Each row is a point on a landscape with many peaks, with its height.
From any point a climber takes the steepest step (rise divided by distance) to one of its 2 nearest points. It stops when none of these is higher. Distance is the straight distance between rows; heights are no part of it.
k_803 h=437: [189 170 156 129 123 214  78 156  95 141 131 127 201 132 136 144 143 126
 156 138 122 121 158 120]
k_80 h=410: [ 86 165  98  80  86 133 153 121 170 149 165 173  92  87 116 144 138 119
 140 108  90 133 160 128]
k_684 h=651: [106 151  81 106 126 155 102  73 111 184 170 152 101 132 117 101  57 132
 175  99 113 136 185 133]
k_650 h=542: [ 86 102 181 105 122 156 151 124 156 144  58 126 126 173 159 110 213 140
 136  81 114 115  71  92]
k_451 h=652: [126 120 134 124 120 131 134  69 119 179 147 130 125 117 102 160 148 156
 148 134 101 128 172 154]
k_643 h=600: [125 139 150 141 113 159 123  74 116 184 137 140 103  85 128 153 139 159
 162 122  77  84 157 142]
k_837 h=638: [166 143 170 150 131 158 104 155 111 136  92  92 159 110 162 141 157 134
 131 134 112  62 111 115]
k_419 h=312: [162 132 106 100  95 125 126 169 139 118  87 175 113 170 162 125 106  80
 151 127 161 165 123  98]
k_904 h=371: [130 147 155 124  99 151 133 145 135 158  93 152 155 151 112 144 247 104
 120 142 116 139 119 110]
k_450 h=450: [120 139 140 153 156  90 152 169 141  50 107  95 110 153 171  92 156 103
  95 135 164 109  86 131]
k_191 h=317: [157 120 149 140 140 145 124 139 145 122 134  99 187 135 137 124 138 151
 130 121 139 147 140 115]
k_788 h=560: [124 110 137 124 139 149 135  98 144 172 110 133 157 194 104 125 184 152
 124  98 129 158 154 120]
k_775 h=614: [172 147 139 121 108 128 135 122 133 161 101 135 148 182 113 143 192 121
 104 160 157 168 133 156]
k_397 h=442: [107  81 141 146 127 117 137 143 143 120 150 123 162  73  93 158 154 138
 111 156 123 133 114  93]
k_301 h=593: [157 184 161 153 155 195 102  78  96 180 117  93 135 151 160 102 110 171
 165  87  89  92 142 170]
k_635 h=400: [216 173 129 120 103 182  89 172 118 144 106 155 178 127 158 147 131  95
 162 153 132 121 153 106]
k_899 h=376: [159 181 140 112  93 167  93 117 102 171  79 113  88 130 130 133 144 112
 154 149 112 131 137 166]
k_475 h=501: [121 175 155 141 139 192  74 174  92 111 124 105  98 131 153  75  90 105
 166  82 114 128 141 116]
k_95 h=498: [131 194 143 129 135 115 138 149 145 110 128  96  83 145 180  89 125 106
 133 110 127  93 135 169]
k_439 h=504: [ 90 156  77  88 112  78 187 119 214 107 179 183  98 153 119 128 130 154
  96  94 129 134 139 121]
k_411 h=511: [164 202 143 115 153 183 122 127 164 142 164 146 179 153 184  98  97 147
 173  75 103 103 176 133]
k_517 h=356: [ 85  57 114 125 145  85 138  89 113 133 108 126  88 151 102 126  92 126
 136 124 152 178 100 115]
k_32 h=418: [137 172 137 148 123 104 136 175 172  79 113 108 137 128 166 115 180  88
  99 137 148  98  93 132]
k_56 h=152: [ 52  93 119 123 151 160 107 120 137 148 150 113 138 130  94  82 136 143
 134  68 113 151 136  83]
k_84 h=241: [122 114  80 119 133 130 125 157 137 121 113 202  83 135 155 125  58  85
 156 102 124 130 154 107]
k_273 h=199: [115 144  92 124  99  79 128 125 135 114 128 177  74  83 133 175 112  69
 132 171  90 109 102 174]
k_750 h=366: [208 137 104 124 100 148  75 169  66 133 109 129 168 102 132 162  87 100
 124 166 160 111 114 107]
k_192 h=499: [124  91 127 129 149 117 131  74 140 187 107 141 113 163 152 103  90 153
 157  83 111  99 126 108]
k_829 h=426: [156 117 139 160 121  86 154 150 170  99 124 131 168 154 128 136 171 114
  92 168 191 139  60 117]
k_261 h=526: [150 112 118 137  88 152  96 125  79 168 100 150 150 138  80 181 173 105
 116 180 133 159 142 114]
k_668 h=411: [ 85 158 111 108 129 183 102 137 140 154 119 140  92 173 140  45 106 115
 146  51 108 126 130  88]
k_305 h=389: [ 82 163 105  79  71 154 127 142 142 148 150 166 114  77  90 139 157  99
 140 144  95 155 172 132]
k_795 h=324: [ 84 130 155 146 148 159 113 145  94 116 118 101  75  96 142  96 107 120
 144 100  89 110 131 129]
k_998 h=107: [128 104 117 138 157 127 126  83 113 160 141  69 173 186  78 119 134 177
 111 127 170 191 133 136]
k_758 h=336: [136 158 131 111 118 128 146 150 167 122 150 116 156 117 128 125 174 124
 125 137 130 129 142 129]
k_526 h=675: [127 153  66 103 115 105 151 150 145  78 160 153 121 139 113 128  81  91
 112 153 163 176 142 170]
k_72 h=527: [142 118 113 122 127 152 103 109 103 183 121 147 150 196  86 124 147 131
 130 123 146 187 177 125]
k_453 h=648: [168 188 115 108  91 124 137 135 141 143 119 110 145 172 118 114 169 109
 101 163 173 178 122 175]
k_577 h=438: [112 102 184 145 157 147 144 111 155 138 109  80 180 126 135 140 220 168
 110 123 104 112 117 133]
k_591 h=613: [135 207 108  91  94 118 143 135 147 116 141 104 121 136 118 114 143 100
 113 149 144 174 132 183]
k_55 h=556: [159 131 141 144 109 132 126  82 106 187 110 157 125  74 137 182 146 148
 151 161  76  64 148 135]
k_910 h=491: [141  68 163 157 144 145 105 111  82 152 120 106 142  96 117 146 114 162
 144 140 120 111 122  94]
k_582 h=444: [119  72 152 157 161 151 112 147  77 100 139  90 152  90  97 152 109 145
 126 136 140 131 106  78]
k_67 h=363: [114 140 159 134 127 200 107  96 120 202  87 157 116 176 139 116 168 135
 155  67  72 112 135 118]
k_698 h=625: [150 174  64  99 131  96 159 119 140 121 168 158 112 135 136 134  58 111
 141 138 143 154 161 176]
k_801 h=295: [151 134 100  98 102 121 120 151 120 129  89 148 136 182 110 126 114  76
 138 154 190 207 103 113]
k_842 h=368: [ 50 142 122 127 145 127 112 122  94 107 162  70  74  65 100 109 109 120
 121 127  90 132 144 174]
k_764 h=508: [144 122 120 147 133  69 163 101 147 106 173  87 131 113  97 134 126 165
  75 167 157 139  92 177]
k_266 h=74: [154  74 118 128 135  99 122  86  68 144 105 103 124 144  79 145  92 165
 112 158 160 161  94 139]
k_113 h=245: [120  93 118 140 156  91 135 132 106  80  94 144  58 160 165 108  72  95
 146 125 144 132 109 129]
k_774 h=92: [127  77 146 134 127 132 125 125  98 135 117 119 163 164  73 144 153 140
 136 148 180 188 114  84]
k_511 h=627: [201 125 117 117 130 139 112  99  58 168 132  98 171 151  89 161 115 170
  90 156 157 132 143 167]
k_402 h=370: [127  87 117 120 105 118 156 176 177 119 128 203 171  90 116 162 143 119
 139 143 117 132 140  64]
k_822 h=194: [ 97 121  89 120 142 106 147  97 122 121 184 142 101  76 109 160  54 132
 151 134 104 140 173 153]
k_88 h=518: [108  94 154 151 132 113 137 113  92 121 131  42 150 109  84 141 154 152
  86 158 160 139  72 129]
k_152 h=649: [179 174 162 138 149 169 111 101  98 149 127  61 161 135 145 127 112 177
 136 113 115  85 143 171]
k_396 h=10: [114  94 159 159 131 151 106 109 100 156  87 132  79  69 140 142 120 132
 170 119  76  87 128 108]
k_528 h=228: [149 134  90  94 113  73 179  74 186 157 152 182 107 151 129 138 112 149
 123 134 144 156 145 162]
k_107 h=30: [151 104 120 150 118 120  94 134  79 143  94 129  99  73 129 163  93 106
 124 174 108  86  91 130]
k_160 h=198: [172 110 119 136 136  73 165  80 168 146 134 142 125 139 160 157  98 162
 140 129 128  93 126 149]
k_611 h=730: [172 166 189 147 157 180 109 135 122 136 107  76 193 123 167 132 132 157
 135 106 107  84 119 143]
k_709 h=99: [130  96 134 126 144 115 155 112 129 134 126 104 164 177  92 120 155 158
 111 136 180 199 119 115]
k_499 h=282: [174 132  83 103 122 137  98 141  94 133 119 135 154 169  95 148  90 112
 127 168 193 208 127 129]
k_663 h=353: [145 168 138  89  96 173 130 146 161 163  85 160 142 179 138 137 217 111
 131 112 106 144 141 126]
k_186 h=289: [ 80  88 143 108 104 119 150 142 184 126 117 166 113 114 129 133 187 151
 118  99  84 107  98  65]
k_63 h=653: [101 113 166 134 128 195  95 141 105 133 133 103 171 120  99 121 169 146
 145 104 118 157 157 100]
k_996 h=413: [122 162 104 145 102 116 145 172 171  84 192 154 171  80 104 140 157  87
  76 171 170 134 125 140]
k_421 h=528: [183 104 146 152 148 171 104 119  89 164 147 133 192 123 111 179 114 192
 142 135 101  89 171 124]
k_349 h=569: [142 180  98 116 135  85 137 107 125 100 156  89  89 121 129 129  95 119
 102 150 151 142 122 201]
k_880 h=273: [123 100 145 159 177 107 149 151 123  71 131  82 152 143 146  98 111 143
 113 114 171 134 112 102]
k_123 h=420: [ 57 154 116 134 112 143 100 182 103  75 129 114  96  70  97 128 149  57
  99 145 108 150 112 142]
k_64 h=42: [161  91 126 139 116  98 111 102 110 158  91 153 109 108 121 175 130 113
 130 167 110 107  80 124]
k_657 h=469: [139 107 173 153 166 133 142  99 130 138 136  65 198 116 123 153 171 190
 105 125 108 106 122 144]
k_44 h=248: [102  62 123 140 138  67 181 125 198 104 150 170 114 115 128 134 133 162
 111 120 124 115 108  93]
k_675 h=179: [ 92 102 100 122 133 133 113 104 122 150 185 130 128  83  86 130  84 149
 152 118 104 155 179 126]
k_311 h=532: [164 220 107 102 111 102 147 100 121 123 175  97 105  99 139 135 112 113
 123 160 163 126 125 200]
k_504 h=612: [138  70 147 138 149  50 165  78 166 132 112  89 101 167 134 107 124 165
 111 125 145 137  83 153]
k_964 h=520: [148 195 120 101 114 156 139 147 177 133 151 151 142 121 170 111 123 117
 157  85 111 107 180 128]
k_736 h=334: [198 134 107 115 126 127 119 151 120 117 109 165 138 138 156 135  68 101
 164 141 162 151 153 101]
k_513 h=231: [114 152 108 141 105  50 142 117 139  70 106 145  51 150 153 131 114  70
  96 156 104 105  69 195]
k_901 h=514: [135 168 163 129 131 197 114 121 131 154 143 104 166 113 133 128 166 157
 161 104  86 107 162 146]
k_48 h=412: [ 90 128 168 124 110 139 144 126 164 126 129  91 165 118 114 125 230 140
  98 131 102 120  92 137]
k_808 h=606: [158 165 156 139 125 106 135 108 124 140 122  89 110  92 163 140 142 140
 130 133 108  62 116 172]
k_941 h=573: [122 146  79 124 156  85 189 130 183  68 188 155 137 160 161  89  91 155
 109 103 154 119 171 137]
k_251 h=465: [141 111 180 139 134 142 136 117 154 166  91 151 134 111 180 138 163 137
 154 107  69  68 124 115]
k_358 h=424: [136 138 144 124 123 112 128  75 125 168 102  95  74 137 148 104 132 142
 142 112 106 119 128 174]
k_427 h=608: [189 121 159 155 122 125 117 101 119 183  79 149 130 117 169 182 158 142
 136 153  99  53 124 136]
k_655 h=380: [ 84  75 118 128 147 124 104 133 102 114 121 125 115 134  95 127  85 105
 146 119 150 186 116 100]
k_714 h=602: [112 111 153 132 137 173 126 117 118 160 132 104 168 136  87 139 200 163
 116 130 112 152 152 122]
k_201 h=552: [169 128 127 154 114  72 137 112 133 135 142 100 154 103 115 155 147 145
  72 178 163 100  67 156]
k_410 h=605: [ 84  99 153 114 121 172 121 156 138 132 121 134 173 123  99 110 186 135
 147 102 124 162 140  60]
k_518 h=128: [ 77  81 170 164 154 131 154 164 115  77  92 134 111 119 154 113 137 113
 146  99 135 103  98  69]
k_202 h=463: [ 91 112 123 111 122 105 141  90 166 157 118 148  81 135 152 106 116 148
 142  86  95 105 134 128]
k_932 h=475: [ 97 173  77  84 116 109 170 118 188 122 172 148 115 156 134  85 121 133
  97  92 148 149 150 135]
k_25 h=19: [ 99  74 147 154 126 129  97 151  78 128  88 131  79  57 133 151 105 113
 134 139 100  91  98 100]
k_336 h=603: [146 171 109 115 135 159 111  64 118 203 143 162 121 152 137 104  88 145
 179  94 101 109 187 145]
k_551 h=251: [ 97  90 144 143 181 136 142 142 140 100 140 111 136 151 150  90 110 139
 136  80 127 107 124  87]
k_924 h=265: [116  75 134 152 157  86 141 128 120 100 103 143  74 115 176 126  92 118
 132 122 113  94 109 123]
k_444 h=685: [181 138 139 125 142 177  88 100  56 163 112  93 146 182 108 140 119 162
 123 133 150 143 153 142]
k_142 h=346: [ 50 139 132 149 147 160 107 150  90 107 138  97  58  67 119 120 106 100
 130 112  75 104 148 155]
k_745 h=393: [ 70 155 123 128 120 149 105 156  95 104 155  86 105  63  83 120 124 106
 108 153 112 149 149 151]
k_147 h=212: [160  62 119 142 155  48 166  89 158 140 136 140 129 125 129 151  93 172
 126 148 132 122 114 148]
k_995 h=594: [117 112 136 139 149 156 101  87  99 169 144 110 144 135  99 122 120 159
 153 103 101 130 166 126]
k_360 h=184: [ 98 122 106 159 120  77 117 129 109  78 116 147  68  78 140 167 112  79
 100 171 103  90  79 165]
k_225 h=268: [204 105 105 119 130 118 106 114  90 159  92 135 160 163 100 151  84 139
 126 166 172 177 140 125]
k_885 h=288: [116  87 141 157 143  76 151 130 145 103 132 125 105  88 142 143 131 133
 121 149 104  89  97 124]
k_832 h=464: [110 156 125 127 126 189  72 159 102 132 145 145 116 118 128  91  63 100
 175  90 107 146 169 107]
k_351 h=132: [ 63 151  99  93 142 164 128 152 159 115 192 117 155 129 110  82 140 141
 116  79 135 157 180  97]
k_253 h=503: [122 123 168 109 125 138 151 121 179 155  66 161 130 153 187 125 186 151
 141  96  80  88  95 110]
k_226 h=294: [167  91 137 144 150 112 128 130 118 115 113  98 167 151 125 123 103 152
 125 141 167 141 111  99]
k_277 h=549: [114 110 150 127 165 165 111  98 107 140 168  85 171 114  96 128 110 203
 146 115 115 121 163 118]
k_170 h=318: [100 106 132 128 106 163 137 139 176 137 153 151 190  89 109 157 170 157
 137 128  92 132 170  93]
k_291 h=534: [ 88 124  80 113 132  77 194 129 196  62 176 184 110 140 136 118 106 152
  89 120 132 118 150 122]
k_726 h=454: [136  96 109 143 118 139 117 145 106 128 150 134 174  77  66 173 131 125
 105 184 142 155 124 110]
k_989 h=392: [122 134 159 122 100 122 154 108 159 149 105 122 146 159 112 139 230 135
  99 139 110 126 108 143]
k_681 h=618: [128  78 171 136 134 106 130  72 118 183  68 110  96 194 129 132 175 143
 126 117 121 125  90 131]
k_627 h=566: [119 107 150 131 151 105 117 108  90 120 115  41 115 142  99 109 129 169
  99 126 155 152  90 147]
k_407 h=355: [132 166 159 122 112 193  99 104 101 192  82 138  97 176 131 120 166 119
 158 109 100 132 163 153]
k_593 h=208: [ 92 107  83 127 142  87 167 123 151  96 173 167 106  86 116 145  79 117
 124 140 111 127 150 143]
k_618 h=54: [192  76 122 141 119  82 117 103  80 148  91 116 126 109 114 173 108 146
 100 183 144  87  78 138]
k_352 h=123: [ 90 139 125 110 138 168 131 123 146 143 173  90 194 151  93  89 159 162
 122  89 140 182 167 117]
k_184 h=53: [178  94 154 138 155 137 111  78  52 158  97  75 137 141 119 150 119 181
 105 123 136  86 113 149]
k_938 h=367: [ 67 158 102  79  92 146 122 159 150 118 145 137 101 116  78 108 154  94
 119 114 117 184 140 129]
k_515 h=500: [157 132  90 159 140  78 151 184 138  53 132 164 152 146 161 124 107  87
  99 171 189 138 109 115]
k_228 h=344: [200 157 115 132 115 147  86 175  63 127  97  82 161 109 147 141 105  94
  84 142 184  89  84 125]
k_966 h=547: [145 204 160 128 137 197 108 105 137 163 139 121 172 150 162  98 131 137
 165  88  87  99 170 159]
k_338 h=476: [124 133 124 152 132  88 157 130 158  91 197  99 178  96  84 129 139 154
  65 172 176 149  92 158]
k_150 h=443: [ 99  79 121 130 134 135 136 173 128 101 124 169 162 107  85 156 138 105
 127 146 163 184 125  57]
k_573 h=155: [ 96 113 124 151 125 128 132 193 133  61 114 175 122  86 158 141 164  66
 111 150 112  93 117  93]
k_547 h=116: [ 95 122 109 121 149 147 118  92 119 163 183  79 173 141  70 101 129 166
 117 113 142 190 169 136]
k_874 h=301: [115 157 163 165 158 149 128 153 119  95 113 117  72 113 180  81 115 114
 154  89  81  71 140 146]
k_784 h=115: [100  69 136 165 162  99 149 174 106  64 105 144 136 122 130 137 111 113
 139 133 175 124  98  63]
k_886 h=319: [123  64 128 138 150 141  79 132  67 131 133 141 138 125 117 131  60 129
 180 113 130 150 140  69]
k_959 h=480: [175 143 163 156 142 201  77 145  85 137 157 147 199 105 132 163 117 164
 158 119  86  94 169 111]
k_747 h=571: [112 199 110 101  89 122 116 143 110 106 132 125  90 100 117 130 125  67
 128 158 127 137 129 177]
k_322 h=362: [165 149 106 124 133 119 164 166 164  95 171 148 182 128 152 132 103 120
 140 140 155 138 168 107]
k_441 h=634: [ 93 163  68  97 110 131 133 169 141  88 175 147 134 102  90 130  93  93
 123 149 139 183 158 152]
k_891 h=264: [ 83 123 112 140 149  85 159 118 139  75 117 153  48 148 177  81 106 117
 116  92 115  89 125 145]
k_37 h=64: [174  76 120 121 133 103 110  81  62 162  94  88 109 116 116 157  77 159
 109 157 141 110  99 153]
k_562 h=548: [149 179 128 130 112 104 154 127 162 113 155 126 110  97 175 123 136 115
 130 138 122  86 138 160]
k_940 h=333: [ 87  56 132 122 123  72 154  96 132 140 104 145  83 126  96 160 121 128
 119 144 126 150  74 128]
k_600 h=242: [176 109  88 101  93  81 158  97 154 170 117 196 111 159 127 156 104 123
 138 150 145 173 136 138]
k_87 h=561: [ 84  90 153 130 132 142 138 141 152 123 112 108 135 131 127 114 175 135
 130 107 127 140 107  86]
k_554 h=434: [ 82 146 110  79  84 131 137  88 162 167 135 170  59 111 137 125 137 133
 148  94  86 108 138 139]
k_370 h=261: [103 110 104 148 148 126 134 149 124  78 107 197  58 127 183 103  71  94
 150 103 102  93 154 110]
k_344 h=299: [111 123 158 145 128 158 143 142 168 130 151 115 196  72 113 156 205 148
 122 134  99 106 139 109]
k_23 h=629: [125 107 106 131 158  90 159 123 152 106 163 138 129 142 158 109  78 148
 136 100 140 110 154 123]
k_373 h=478: [ 99 143 168 128 127 156 131 109 135 141 143  86 131  89 122 115 178 153
 130 117  87 105 134 157]
k_465 h=224: [115  98  88 102 124  99 140 125 149 136 134 182  97 124 129 131  72 118
 150 119 120 148 150 130]
k_440 h=338: [191 144 142 124 136 141 132 140 150 126 150 135 201 128 144 133 122 148
 154 128 135 135 180 117]
k_503 h=578: [190 122 130 139 127 150 131  88  96 163 145 113 181 138 106 176 122 175
 112 149 128  99 166 151]
k_820 h=546: [ 83 156  86 137 147 166 105 162 100  74 153 146  93 112 134  87  56  98
 146 115 107 130 183 142]
k_46 h=474: [191 194 123 103 113 146 123 106 116 159 125 107 139 168 154 121 133 127
 142 145 154 128 157 178]
k_594 h=271: [ 84 100 124 151 165 158 127 181  98  61 139 145 128 121 138 109  92 109
 145 113 140 135 143  66]
k_171 h=448: [ 75 151 115 129 119 120 110 163 110  77 140  92 107 103  75 125 144  85
  82 157 147 180  81 164]
k_363 h=416: [158 152 155 138 158 163  94 143  62 111 157  54 159  92 129 115  80 165
 111 119 123  84 140 137]
k_848 h=407: [105 102 135 131 138 135 111 160  83 101 120  95 134 109  91 143 104 106
 127 140 160 161 110  89]
k_942 h=369: [124 202 130 112  59  96 160 158 200  86 151 150 139 116 131 126 204  80
  85 131 131 100 108 150]
k_193 h=502: [165 178 114 108 116 157 118 106 132 169 133 152 150 195 131 122 143 123
 146 115 143 168 188 145]
k_234 h=495: [182 214 109  86 120 131 137  71 111 168 157 108  96 131 148 130  98 133
 150 143 145 130 160 187]
k_954 h=529: [117 201 128 116 112 147 128 168 121 101 133 120  89 104 162 101 127  97
 136 117 121 118 156 164]
k_791 h=215: [111 132 130 111  90  65 130 105 148 116 114 156  51 116 137 131 132  90
 125 148 102 114  94 184]
k_495 h=398: [128 146 128 115  99 121 114 106 104 166 100 122  89 106 135 136 131 115
 141 152 105 127 122 165]
k_354 h=350: [101 168  92  85 100 145 111 128 125 128 138 136  80 119 116 108 113  90
 141 116 118 171 163 160]
k_930 h=460: [146 131 130 150 132 109 142 189 152  85 137 125 178 126 143 125 147  95
 103 155 185 137  99  92]
k_955 h=453: [ 75 166  79  94 140 117 149 145 188 116 137 140  96 193 150  71 124 135
 105  67 142 130 154  97]
k_321 h=255: [188 109  91 125 107 110 125  98 120 174  98 174 131 184 110 162 107 125
 141 171 163 176 145 148]
k_578 h=343: [116  65 125 110 119 142 158 144 186 141 145 187 170 121 115 150 161 151
 133 111 106 136 145  52]
k_876 h=488: [129 111 119 142  89 156 110 152 112 144 133 142 166 100  67 166 187 112
 103 183 152 167 115  98]
k_585 h=545: [112 101 117 128 168 126 110  64 119 177 141 107 115 154 122  89  81 151
 147 102 106 131 148 133]
k_424 h=572: [180 110 130 135 131 136 118 127  88 174  95 136 144 196  95 178 190 104
 115 156 161 165 143 113]
k_71 h=581: [170 159 159 131 137 178  86 150 100 126  99 105 153 169 153  94 128 127
 152 103 147 133 127 118]
k_606 h=2: [125 110 182 169 150 182  95 112 104 164 107 123 123  95 151 131 117 160
 160 102  76  85 123 109]
k_610 h=246: [113 112 118 140 133  51 166 106 142  62 107 157  61 149 162 116 114 101
 103 145 108  91  90 162]
k_73 h=479: [105 127 137 137 134 125 112 144  91  97 132  52 139 122  77 126 147 119
  74 164 174 171  64 146]
k_529 h=249: [ 73  71 145 162 187 156 133 161 124  87 153 145 160 132 134 105 106 139
 156  66 132 114 142  43]
k_897 h=304: [ 89 125 122  85 102 123 149 140 191 139 131 165 112 137 130 114 170 139
 115  98 110 133 128  83]
k_391 h=293: [ 86  78 139 134 144 164  97 175  89 102 138 161 150 120 109 115  83 102
 178  96 138 168 131  45]
k_946 h=451: [134 151 108 120 105  91 162 143 177 104 166 130 141 135  99 119 150 128
  75 161 165 159 105 156]
k_159 h=541: [144 125  92 126 118  84 145 163 136  89 108 160 116 152 134 132  97  72
 122 164 174 158  84 136]
k_555 h=391: [123 159 139 126  93 100 159 169 179  85 127 161 121 118 155 128 181  83
  87 140 123  87  93 122]
k_559 h=601: [119 171  72  87 127 120 136  93 137 147 172 151  91 142 130 105  50 107
 166 110 132 143 170 154]
k_293 h=354: [132 185 123 101  79 118 177 138 203 115 171 152 171 128 129 135 198 125
 106 128 133 121 139 144]
k_61 h=706: [148 131 135 118 144  91 137 107 135 126 142  90 127 127 146 113  99 152
 141 114 150 125 130 147]
k_151 h=379: [153  84 130 146 152 118 122 131 124 133 126 154 128 105 151 142  74 141
 160 135 126  97 143 100]
k_952 h=320: [ 98 169 108  78 112 160 143 142 204 153 122 167 133 157 153 121 176 165
 111  65 103 123 144  70]
k_789 h=311: [ 98  87 140 126 124  75 149  91 144 133 133 127  82 110 113 139 155 137
 107 142 104 125 110 154]
k_144 h=408: [123  93 102 134 113 123 120 181 135 104 126 171 156  82 107 164 124  79
 141 168 137 144 118  89]
k_408 h=559: [134  65 154 150 137  35 174 108 165 113 112 121 114 153 128 130 128 144
  93 150 151 120  53 129]
k_840 h=378: [188 134 137 128 129 140 110 148  69 122 119  66 158 103 131 131  94 142
  91 145 161  81 107 140]
k_697 h=637: [148 168 122 121  92  85 113 138 124 110 112 106 106 139 135 134 138  76
  91 173 162 144  67 173]
k_540 h=674: [129  85 140 136 139  82 148  52 135 171 102 107 104 189 120 119 145 165
 112 118 135 149 101 161]
k_665 h=519: [ 92  78 155 144 134  97 161 148 152  90 110 131 115 139 118 126 158 116
 107 128 151 142  83  90]
k_57 h=575: [105 101 171 112 107 120 135  96 139 148  60 122  93 183 142 115 208 127
 130 113 125 132  85 110]
k_786 h=431: [ 72 166 104  87 123 149 125 136 158 130 124 138  76 165 152  62 128 116
 120  61 126 133 144 121]
k_330 h=214: [159 138 105 110 113  55 175  89 181 124 153 156  94 133 154 136  97 136
 126 145 133 112 124 163]
k_711 h=165: [ 56  87 128 127 130 151 108 107 104 152 150  99 116  88  75 119 127 136
 139 104  96 158 147 114]
k_140 h=428: [149 166 132 112 112 177  59 158  75 148 121 124 116 114 130 128  74 112
 163 134 124 132 153 132]
k_975 h=539: [143 189 157 128 132 186  82 157  86 145  87  86 103 163 157  69  97 102
 163 100 133 141 115 132]
k_683 h=551: [173  84 158 162 152 141 116 138 106 136 100 108 170 100 161 168 112 160
 140 137 116  78 107 100]
k_205 h=386: [100 145 149 146 135 205  80 129 121 166 113 142 124 152 133  70 134 131
 172  63  90 120 131 100]
k_114 h=141: [ 70 124 122 108 140 175 118 156 159 121 148 139 138 131 126  88 130 144
 126  58 108 132 155  64]
k_550 h=365: [201 176 115 125 113 131 106 178 123 122  96 133 146 135 165 123 110  83
 148 156 162 120 131 131]
k_839 h=617: [139  94 142 130 156 102 122  59 106 151 116  59 111 171 129 116 123 184
 126 115 148 138 114 157]
k_214 h=281: [ 98 137 114 167 157 134 145 135 124  92 108 143  56 140 190  72  92 127
 148  74 102  77 146 136]
k_604 h=589: [ 66 151  82 105 122 160 104 184 109  79 150 149 107  94 109 115 100  72
 136 125 114 167 174 122]
k_605 h=345: [158  86 117 144 161 135  87 126 102 139 156 157 156 133 127 132  49 153
 164 120 126 138 165  94]
k_219 h=604: [176 136 127 150 103  61 123 101 128 133 115 120 117 108 146 161 130 122
  90 172 137  72  55 167]
k_836 h=269: [ 99  63 139 134 141 109 172 162 188  90 127 179 140 112 144 135 160 137
 122 102 112  92 114  58]
k_999 h=588: [140 141  89 147 109  70 114 158 131  91 129 134 114 134 112 152 112  72
  89 182 167 131  65 173]
k_199 h=421: [139 109 151 127 123 127 130 145 146 136  96 143 114 118 163 126 120 113
 156 111 108 105 125 104]
k_809 h=396: [199 159 109  98 102 171  62 158  55 136 111 126 146 122 117 144  85  96
 136 163 145 150 141 127]
k_537 h=335: [128 156 114  75  75 175 135 155 188 164  91 186 133 171 153 133 190 148
 135  92  94 132 156  88]
k_506 h=485: [ 89 100 137 142 134  89 153 157 115  52  95 132 100 144 135 111 138  90
 103 135 156 136  63 117]
k_100 h=693: [156 167 131 111  88  94 116  99 122 141 102  90 111 167 102 128 163 121
  90 172 158 157  86 192]
k_720 h=505: [130 115 144 143 171 140 139  85 150 149 165  96 204 113 117 141 143 204
 132 123 102 104 156 138]
k_571 h=456: [117 161 145 156 167 171  97 150  77  93 181  77 125  81 138  99  77 134
 139 102 102 102 169 142]
k_342 h=565: [140 168 114  97 136 159 144  84 155 165 158 159 130 129 150 122 110 144
 174  96 100 116 184 138]
k_385 h=388: [153 162 109 133 120 118 169 183 183  79 186 150 186  88 143 144 137 109
 105 151 144 105 157 129]
k_183 h=169: [ 93 123 120 169 131 109 120 168 103  65 100 149  83  89 163 128 136  72
 115 152 114  76 110 132]
k_75 h=230: [115  72 109 123 147  48 175  98 178 124 136 164 102 148 136 125  93 145
 113 118 138 138 109 135]
k_708 h=628: [163 137 156 134 137 178  66 109  65 163  83 112 121 173 134 115 116 132
 167 109 133 155 137 125]
k_180 h=84: [131  72 139 138 137 136 105 101  57 156  94 117 139 167  91 138 116 145
 140 143 168 170 106  93]
k_500 h=432: [ 98 156 101 130  95 104 141 154 169  78 177 153 135 116  80 132 151  87
  80 175 153 157  91 156]
k_45 h=397: [186 105 129 136 130  75 150 117 151 135 102 125 163 185 126 143 156 143
 112 166 183 160  90 130]
k_86 h=452: [108 131 174 128 124 119 135  83 143 159 115  76 100 126 142 117 183 165
 133 104  85 100 113 164]
k_637 h=477: [ 97  62 138 145 125 109 147 153 129 112 138 140 152 115  96 158 151 123
 118 152 158 157  80  80]
k_704 h=497: [136 177 113 149 140 164 103 172  83  83 153 119 103  87 147 124  64 108
 141 131 116 105 166 132]
k_977 h=140: [ 88  96 168 151 139 137 136 188 131  76 106 142 122  91 148 125 177  98
 129 123 112  77 102  68]
k_991 h=630: [136 141 127 135 140 115 137 113 119 118 157  70 115  88 112 136  88 149
 111 147 130 117 129 170]
k_104 h=680: [183 133 154 145 122  89 123  95 110 161  81 111 117 130 160 156 148 146
 124 156 121  71  85 158]

Where does a climber stop that starts at each point below?
k_67 => k_61
k_266 => k_540
k_880 => k_104
k_330 => k_444
k_113 => k_611
k_75 => k_995
k_977 => k_540
k_874 => k_540
k_529 => k_540

Call two points neighbours if one is among the 2 nearest of the other. Go from one point of each pair to the other, from neighbour to neighbour, staying as high as possible. Name the lowest point that can't be avoided.
k_995, k_63 => k_397
k_61, k_966 => k_407
k_995, k_453 => k_95
k_444, k_637 => k_228
k_100, k_540 => k_529
k_104, k_995 => k_55
k_61, k_665 => k_46
k_684, k_966 => k_411
k_526, k_684 => k_559
